A landscape with many valleys, sampled at points; each row gives a point and its height.
A ball rolls from a point to the lowest of its 5 nearest points, and stops where none of them is lower. Distance is the straight distance between rows; heights are no part of it.
monav (h 6.44): [201 108 100 108 153 143 182 142 175 127  65 167 125  95 108 118]
sadot (h 4.86): [ 93 114  34 176 141 125 154 175 189  80 126 182  92 179 139 104]
Mavir (h 4.18): [ 96 142  98 124 121 150 121 103  97 122 167 165 145 130 136 106]
Bagod (h 6.79): [184 104 123 107 138 139 159 162 160 118  86 147 113  94 126 116]
Depo (h 5.23): [149 125 158 124 134  97 123  57 111 169 108 111 188 113  74 144]
dob (h 5.75): [184 112 106 110 149 145 172 117 149 125  84 168 156  98 104 118]
femu (h 4.27): [ 82 105  70 172 159  98 154 191 168  77 121 145  76 222 130 115]
gep (h 1.41): [162 120 112 103 141 148 155 105 113 130 113 167 164 108 105 106]
suz (h 8.10): [153 120 129 107 132 144 132 133 124 134 117 141 138 111 134 114]
zerag (h 6.53): [168 112 145 114 133 131 131 158 150 132  89 115 119  96 133 122]
Buf (h 1.66): [ 73 126  66 162 127 137 134 137 131  82 153 158 120 168 145 101]
babak (h 5.59): [176 109 131 115 139 135 159 118 134 129  90 148 166 103 106 122]
bafar (h 3.88): [ 99 127 115 136 123 144 129 160 128  93 149 137 100 147 170 119]
pere (h 4.92): [ 96 127 160 131 126 137 122 178 120  99 151 113  81 137 167 136]
mir (h 8.13): [104 154 172 104  95 112  72 109  93 189 157  64 119 132 150 149]
Bop (h 2.67): [ 70 133 150 140 113 126 111 153 115 107 161 102  89 160 171 132]
bafu (h 5.15): [109 124  86 136 122 152 144 153 138  92 149 158 109 131 155 102]
petuk (h 7.10): [136 135 153 109 113 136 103 107 107 163 140 110 139 115 140 127]
keteb (h 7.93): [155 117 167 119 126 123 111 128 125 149 103  96 137 109 141 131]
nafu (h 6.24): [148 128 123 116 136 152 157 204 159 101 117 148  65 108 142 134]
Rop (h 5.41): [138 144 174 157 115  83 104  43 124 164 114  92 198 133  50 162]
sig (h 3.81): [ 79 131  24 164 143 140 158 139 169  78 136 187 125 163 132  91]
Sapi (h 4.94): [151 129 168 169 124  86 108  59 144 154 101  91 191 117  68 155]
sina (h 4.65): [182 107 147 147 146 118 138 101 151 133  76 118 173 105  86 129]
Gufe (h 7.13): [138 121 162 113 125 134 105 168 121 135 127  99  90 110 150 130]
zano (h 2.76): [105 169 132 102 115 129 113  62  73 169 169 130 161 127 112 124]
zep (h 2.62): [ 72 121  90 148 119 141 128 143 126  91 158 139 119 167 159 109]
Doru (h 4.19): [171 113 161 139 134 109 124  96 131 153  86 106 171 109  96 128]
Ruser (h 7.02): [172 108 176 123 141 117 102 182 133 135  99  93  94  96 132 126]
Devus (h 6.81): [185 108 120 106 149 148 167 191 173 116  86 143  78  90 135 128]
Bado (h 3.87): [ 66 109  99 172 139 102 130 175 131  83 150 121  94 206 152 125]
Buvor (h 4.52): [114 132  66 129 129 164 148 137 147 100 143 181 126 128 142 100]
pari (h 4.41): [ 73 158 151 119  87 122  86 105  89 154 185  78 104 150 173 150]
Betis (h 4.02): [158 122 184 144 115  81  65  98 129 176 111  57 155 118 111 159]
Repal (h 5.96): [132 122  90 123 132 161 151 160 153 100 130 160 111 122 155 105]
Pobu (h 5.71): [133 135 112 108 129 155 142 102  95 138 136 163 163 116 116 107]
Fiz (h 5.28): [155 119 158 157 130 100 133  60 129 134  99 133 201 113  54 142]
Basi (h 6.98): [160 119  96 104 135 157 162 158 152 112 111 165 110 101 138 115]
zud (h 4.93): [111 150 141 106 104 130 100  88  91 169 155  99 142 130 145 138]
Dumu (h 5.73): [164 117 142 115 143 131 139  97 114 149 102 138 179 111 103 126]
Vafu (h 2.58): [ 61 152 116 138 109 134 105  93  88 134 185 115 136 159 159 132]
sodis (h 4.57): [ 84 110  93 164 177  97 175 219 179  62 129 154  49 198 132 156]
zof (h 3.62): [106 174 138  96 103 120 104  57  76 186 165 112 155 133 116 140]
tup (h 5.95): [125 132 123 109 120 141 119 107 106 147 142 133 142 119 138 114]
kif (h 7.96): [149 128 122 112 126 154 138 156 138 113 117 145 114 113 149 116]
kiv (h 6.10): [138 118  98 119 137 153 161 183 165  89 128 159  75 113 155 122]
torip (h 5.57): [173 107 139 119 138 124 131 122 134 139  94 113 149  99 116 116]
zoz (h 4.21): [158 129 170 149 120  89  88  73 133 172 101  65 178 119  94 161]
duzal (h 2.22): [168 105 179 147 126  86  85 115 136 157  86  73 150 110 109 151]
zugan (h 5.44): [111 129 123 139 148 134 168 223 166  77 137 154  45 138 152 148]
Vofa (h 2.21): [ 47 142 124 143 101 118  94 115  98 119 179  92 114 173 172 140]
Defiz (h 3.47): [ 89 157 105 104 124 141 115  73  79 144 176 167 162 128 107 118]
Reki (h 7.60): [129 131 117 112 115 159 126 135 118 125 139 144 125 122 153 116]
namol (h 4.55): [ 78 125 118 153 138 124 138 192 139  65 148 131  70 171 147 132]
zad (h 4.43): [110 142  85 117 134 153 136 102 103 114 157 186 160 130 115 100]
tak (h 5.24): [ 99 119  98 140 131 141 150 190 152  77 140 149  74 153 154 128]
kiben (h 1.62): [144 144 161 128 115  89  87  74 110 191 123  71 164 129 102 153]
gume (h 0.65): [115 130 149 119 119 147 114 149 112 124 150 111 105 129 161 121]
Puge (h 6.19): [130 125 145 124 142 143 142 208 147 101 125 136  63 113 155 137]
barad (h 6.74): [169 122 140 112 148 138 159 215 168 115 105 135  47  97 138 145]
levad (h 6.01): [103 158 149 108 100 123  93  86  89 172 163  82 129 126 154 134]
Segu (h 8.16): [137 132 168 111 114 131  92 138 105 156 130  93 112 113 153 135]
tiz (h 2.61): [133 156 154  99 123  94 116  46  84 190 142 114 179 132  79 146]
fotu (h 4.89): [191 106 132 134 145 120 153 123 155 125  69 134 156  97 101 116]
karum (h 4.33): [136 142 137 102 128 124 124  65  85 173 137 126 175 126  96 130]
zom (h 5.94): [126 155 181 191 110  84 122  31 141 141 122 121 204 122  19 178]
tur (h 0.48): [ 75 133 118 131 109 138 114 136 112 107 164 124 117 145 168 128]

For each start below, name the point where the ball stops.
Defiz => kiben
nafu => Buf
fotu => kiben
kif => Buf
kiv => tur
mir => tur
zerag => kiben
Ruser => kiben
sodis => Buf
femu => Buf
